Each row is a point on a landscape with many peaks, with its height.
From any point a climber steps to the highest of the 2 points nearest to it. It stops when none of these is higher. Distance is the straight distance between rows; heights are no part of it.
k190 h=624: [ -7  -3  -8  19  -7 -36  19   8  10  17  16  -4 -19 -10 -14  25  14 -18
  10  20]
k366 h=232: [-18  28 -10  43   7 -12  12 -16  -2  -9 -15  11  -6   9  -1  20  19 -16
  -6  -2]
k725 h=272: [ 20  -4  13 -23  13  16  -9  15  13  40  26 -11   3 -44  -5 -19  -4   7
   3 -26]
k103 h=292: [ 11  11  -9   8 -10  19  -1   2  18  17  -1 -14  -2 -25  -4 -24   5   7
 -15 -22]
k550 h=643: [ -5 -13   9 -18  28 -31   6  -9   9  20  27 -13  -1 -27 -16  41 -12 -15
  12  13]
k611 h=379: [-17  -5   8   5  12 -20  16  20   1  -6  38   5 -19 -32 -24  27  15   9
   3   0]
k155 h=517: [ 17  36  -6  24   4  -7  -3 -15  19  12  19  22   4 -21  16  15  19 -24
   0 -35]
k70 h=132: [ 27 -23   2 -24   2   6  -8  10 -18 -10 -16   0  34  -2  24 -30  -7  21
  -1  -4]
k656 h=133: [ -4  -2  -7 -14 -30   1   6 -19 -14 -24 -39   2   5  47  24 -17  -1   9
  -1  25]
k734 h=414: [  3  40  -7  33 -22  13  -8 -16  16  -5   2   0 -19  11   0   2  10 -10
 -15  -9]
k638 h=222: [ 22 -16  -1  -2 -28 -12 -16  32 -19 -10  10  39  20  27  37 -24   3 -12
  25  -2]
k936 h=260: [-12 -18  11 -24  30   7 -15   4   9  -4   7 -22   6 -27 -29   7 -30   1
  -6  -8]
k914 h=174: [-24   3 -15  12 -31  -1  13 -20 -25 -19 -41  37   3  72  36  -6  14 -16
  18  17]
k646 h=381: [-11  -9   8   4  -6  -2   5  28  -2  -7  24  -4 -24 -10 -29   7   5  15
  -2  11]
k325 h=531: [ 20 -11 -23   3 -16 -12   6  -7   4   9 -41 -15  23   9  25 -22  -4  -7
  -2  11]
k679 h=646: [-23  17 -10  19   1  -7  19  10  26  -1  18 -18 -36 -23 -41  41  10   8
 -12  -4]
k817 h=67: [ -1 -14  17 -23  33  18 -18   6 -11 -22   4  -3  22 -17  -8  -9 -19  19
 -11 -17]
k614 h=318: [  8  13 -27  26 -21   1   9   7  26  19 -11 -10  -2 -25  -2 -23  13  -4
 -12 -20]
k544 h=255: [ 24 -11  12 -13  13  -2 -12   5  -4   9  11  -7  14 -12   6  -4 -10  -1
   5   1]
k77 h=266: [  9 -13  18 -31  19  13 -23   8   3  13  18 -18   7 -25 -17  -4 -27   6
   1  -8]
k500 h=276: [ 21   5   4 -12   2  27  -9  12  14  31  14  -8   2 -36   3 -35   3  14
 -11 -36]
k507 h=377: [ -8  -8  11  -5   6   9   3 -13 -36 -28 -23  33  15  46  27  -6   6   6
   8  16]
k707 h=149: [  5 -11  -4 -11 -41  -2  -4  11 -20 -27 -12  31  10  40  36 -30   7   5
  12  11]
k493 h=259: [ -3 -29  -5  12   5 -20  11  13 -33  -8 -17  43  26  31  34  -9  16 -14
  26   9]
k828 h=123: [-30  18  12  18  23   5   4 -22  -8 -22  -2  -1 -16  21 -19  34   0  -2
  -9  10]
k298 h=273: [ 13 -12  -4 -31 -48  12  -2  14  -8 -16 -14 -10   0   9  11 -45  -8  34
  -5   8]
k400 h=325: [ 20  -8 -10 -14 -55   3  -3  22  -1  -2  -9  -3   2   8  23 -50  -2  12
   4   2]
k871 h=190: [ 20  21 -27  27 -11   3  -4  -7  12   0 -31   9  25  -4  33 -21  11 -10
 -11 -35]
k369 h=208: [-21 -17  11 -21  38  10 -17 -17  -5 -25 -21 -14  15   7 -15  12 -32   0
 -10   1]
k74 h=320: [-27   0 -16  26 -12 -11  23 -11 -21  -5 -39  20  -1  50  14   6  16 -19
  15  25]
k505 h=72: [  6  11   8 -17 -17  30 -17   3  22  29  18 -34 -28  -7 -23 -15 -20   6
  -8  -2]
k154 h=175: [ 16 -18   3 -26   3  18 -10   8  -5   1  -9 -17  21 -21   3 -35 -16  24
 -12 -12]
k847 h=68: [ 11  11 -21  20 -25  -4  -6  -3   0 -12 -25  21  19  20  38 -21   9 -13
   0 -16]
k476 h=636: [  1  13 -10  -3  -4 -23  21  -6  33  35  36  -9 -22 -48 -17  28  11 -11
   6  -4]
k31 h=362: [-34  -7  -3  17  27  -1  18   3  -6 -27 -16  -3  -3  -9 -26  11   8  19
 -17  -3]
k956 h=243: [ 23 -15   3   5   3 -16  -4  17  -9   9  15  18  17  -6  20  -4   8 -15
  14  -2]
k40 h=393: [  4   0 -28  15 -32  -1  13   9  14   1 -31 -14   6 -12   7 -35   6   9
 -14  -5]
k226 h=300: [-10 -29   3  -2  14  -4  13  -2 -42 -13 -25  35  24  42  30  -7  13  -3
  23  21]
k174 h=167: [-17  25   5  29   4   4   2 -22 -14 -21 -11  14  -9  35   5  15  11  -8
  -5  11]
k231 h=79: [ 10   6   9 -21 -28  29 -17   8   7   7  12 -28 -17   3 -13 -25 -21  19
  -9   3]
k553 h=254: [ 16  15   8   6 -31   8 -17  14   4  11  32   7 -19   5   3 -13   3  -8
   7   1]
k543 h=324: [  1  26  -6  17 -22  14  -6 -15  14  -1  -7 -21 -20  11 -11  -2  -3   0
 -17   4]
k382 h=92: [  2 -21  10 -12  15   5  -4   5 -20 -23 -13   6  22   0   4 -17  -6  20
  -7   3]
k992 h=622: [-24   6   1   7   1  15   9 -23 -28 -37 -35  23   3  47  16  -2  11  13
  -5  15]
k659 h=199: [ 29 -14   3 -19 -40  -6 -16  25 -22  -8   5  20  11  28  32 -34  -5   0
  19  13]
k37 h=373: [  2  -8  -6  16 -32  -5   5  40   4  -2  25  10 -18 -13  -9 -21  17   7
   3  -5]
k810 h=94: [  0   1   9 -10  -1  18 -15  -5   2  -8   4 -20  -7   5 -17  -4 -21   9
 -12   5]
k757 h=297: [-27  12 -15  37  10  -8  21  -5  -4 -17 -29   5   0   2 -11   9  19   5
 -12   0]
k981 h=275: [-10  23   2  17 -14   7  -1  -3  18   0  17 -20 -37   8 -30  20   0   0
 -12  12]
k127 h=536: [ 15 -29   6 -15  22 -10  -4  -7 -22   1 -21  -5  27  23  18  -1 -14  -3
  11  28]
k238 h=651: [-40   1  -7   7  19 -18  21   4  20  -6   9 -22 -28 -19 -47  55  -4   4
  -7   6]
k359 h=593: [ 11  15   6 -16  38  20 -13 -24  29  25   4 -17  11 -36  -6  10 -14  -3
 -16 -38]
k229 h=173: [ 34  -9  13 -29 -25  11 -21  16 -21   0   6  -1  11  17  19 -30 -16  11
  10  16]
k24 h=486: [  4  40  -5  34  -8   0  -3 -16  18   4  14  11 -12  -5   3  13  19 -21
  -7 -20]
k44 h=364: [ 16 -10 -10   7 -40   1  -1  35   5   6  12   6  -3 -13  10 -41   8   5
   4  -7]
k249 h=383: [-29 -21  12  -7  10   2   3  24  -6 -24  17  -7 -23   4 -41  20  -8  20
  -4  17]
k845 h=66: [  8   8   8 -22   2   5  -2   1  32  46  36 -20 -19 -40 -23   6  -6  -5
   3 -10]
k42 h=239: [ 28   2   0   5 -30   1 -22  25  -3   6  20  28   9  11  32 -26   2 -13
  16 -17]
k170 h=632: [  8   1  -6   6  -1 -30  14   3  18  29  24  -5  -8 -34  -6  19  12 -18
  12   3]
k973 h=353: [ 32  20  -9  11  10  17 -11 -16  11  10 -19  -2  20 -10  25 -10   6  -5
 -15 -33]
k425 h=69: [  5  13  14 -27   2  25 -20  -9  34  46  28 -30 -23 -22 -24   1 -23  -6
  -1 -11]
k756 h=231: [ 17 -24  -6  12   3 -31  -3  24 -17   3   5  42  27  13  38  -3  13 -25
  27  -8]
k197 h=532: [ 31  30   4   3  18   7  -7 -12  20  26  29  19   6 -31  19  13  17 -13
   3 -45]
k727 h=89: [-14  -5 -14  -2 -40  -5   2  -6 -23 -28 -31  47  11  65  46 -21  11  -7
  18  10]
k352 h=558: [ -9  15   7  11  37 -14   7 -21   2  -2  11   5   6 -24  -5  36   8  -7
  -4 -13]
k934 h=640: [ -6  22   2   6   0  -4   8  -3  26  17  37  -9 -29 -36 -28  27  10  -1
  -6 -12]
k4 h=129: [-18 -11   3 -13  30  11  -7 -31 -13 -22 -44 -12  20  29  -1   8 -25   3
 -13  13]
k594 h=621: [  8   9   2 -21  34  -1  -3 -20  32  32  16 -17   5 -47 -12  22 -11  -9
  -3 -26]
k36 h=9: [  1   4 -15  14 -26  -5   6  -9  -7 -15 -33  11   7  34  28 -18   4  -5
  -1  13]
k262 h=648: [-32 -19   5 -12  27 -28  16   3   8   2  21 -15 -15 -28 -37  46 -11  -4
   6  11]
k258 h=268: [ -8  16   0  19 -31   9   2  11   8 -12  16  -8 -43  27 -25  16   9   7
  -7  21]
k984 h=540: [ 27  17   4 -11  31 -14   4 -17  15  26  30  14   9 -44  14  32  13 -13
   7 -28]
k244 h=212: [  5  -9  -4 -27 -19  25  -4   6  -1 -13 -18 -21   8 -10   3 -44 -14  36
 -18 -10]
k942 h=378: [-14 -16  -8  21 -16 -16  20  39   0  -9  15   6 -21  -7 -20   3  22   9
   2  13]
k748 h=592: [-19  -3 -14  27   3 -30  25  -1   1  13 -18 -10 -11   9 -14  25   9 -17
   9  29]
k545 h=634: [ -3   0   2 -31  37 -17   2 -24  27  26  22 -20   3 -45 -17  41 -20 -15
   4 -10]
k294 h=391: [ 19 -16  -6  -8   4  -4  -1 -10  -8   1 -32 -11  24  16  22 -12  -8  -1
   0  15]
k498 h=579: [ 18  -2 -20   6  -4  -1   5  -7  14  14 -31 -23  19 -14   8 -21  -5  -2
 -13  -3]
k323 h=248: [ 39  11   9  -4 -22   8 -27  13   1  22  29  12  -2   5  22 -14   0 -15
  14 -11]
k26 h=538: [-11  -4   0   7  35 -14  10  -7   4  -2  -3  -5  12 -34 -14  16   6   1
 -10 -11]
k57 h=314: [-27   3   3   6  24  15   7 -31 -22 -31 -42   7  11  36   4   8  -1  11
 -10  10]
k47 h=392: [-28 -22  19  -3  22  -5  10  -4 -34 -10  -2  11  -6  37 -11  20  -1  -3
  18  37]
k633 h=249: [-29 -14   2 -11  27   8  -7  -1  10 -18  -9 -22  -2 -13 -34  13 -24   5
 -15  -4]
k635 h=376: [-34 -10   6  14  32 -13  23  11 -11 -21  10  10  -6 -21 -25  24  17  15
  -6  -4]
k404 h=296: [ -4 -16   5 -22  -5   3  -1 -19 -26 -18 -32  -1   9  48  13  -7 -11   9
   4  37]
k409 h=546: [ -1  26   6  -4  23 -17   9 -25  17  13  37   7  -8 -38  -2  44   9 -11
   4 -16]
k766 h=497: [ 20  23   2  -1  25  27 -16 -26  17  12  -9 -16  17 -20   6  -5  -5   3
 -20 -36]
k898 h=386: [-34 -22  10   3  14  -5  16  11 -22 -18   5   5 -15  23 -26  23   5   8
   9  32]
k480 h=109: [ -7  12  17   7  15   6  -9 -17  -4 -13   9  -5  -8   9 -13  19  -7   0
  -7   9]
k589 h=438: [ -6 -31  16 -17  23  -5   1 -11 -34  -5 -17   5  16  41   8  10 -12  -6
  17  38]
k693 h=262: [  3  17   2  19 -40  11  -7  17   3  -9  27   3 -36  19  -8  -7   9   2
  -2   8]
k625 h=474: [-30   6 -21  37   9 -24  29 -10 -13   5 -41   5  -1  23  -1  17  17 -20
  12  22]
k95 h=270: [ 10  -8  21 -45  14  17 -22  18  14  40  37 -19  -6 -39 -21  -7 -25   3
  10 -16]
k463 h=159: [ 17 -13  18 -24 -11  13 -17  22 -20  -8  13  -1   5   0  -1 -26 -13  18
   8  11]

For each start below, name the point where the climber stops.
k756 -> k992
k382 -> k127
k727 -> k238
k369 -> k498
k24 -> k352
k190 -> k238
k871 -> k238
k323 -> k352
k544 -> k498
k174 -> k127
k505 -> k127
k44 -> k127

Call two points neighbours if one is among the 2 nearest of the other. Go from one point of each pair to the other, from neighbour to neighbour, staying as high as possible. Name the lowest point that can't be avoided.
k992, k498 -> k756
k498, k238 -> k727
k498, k352 -> k635
k127, k498 -> k294
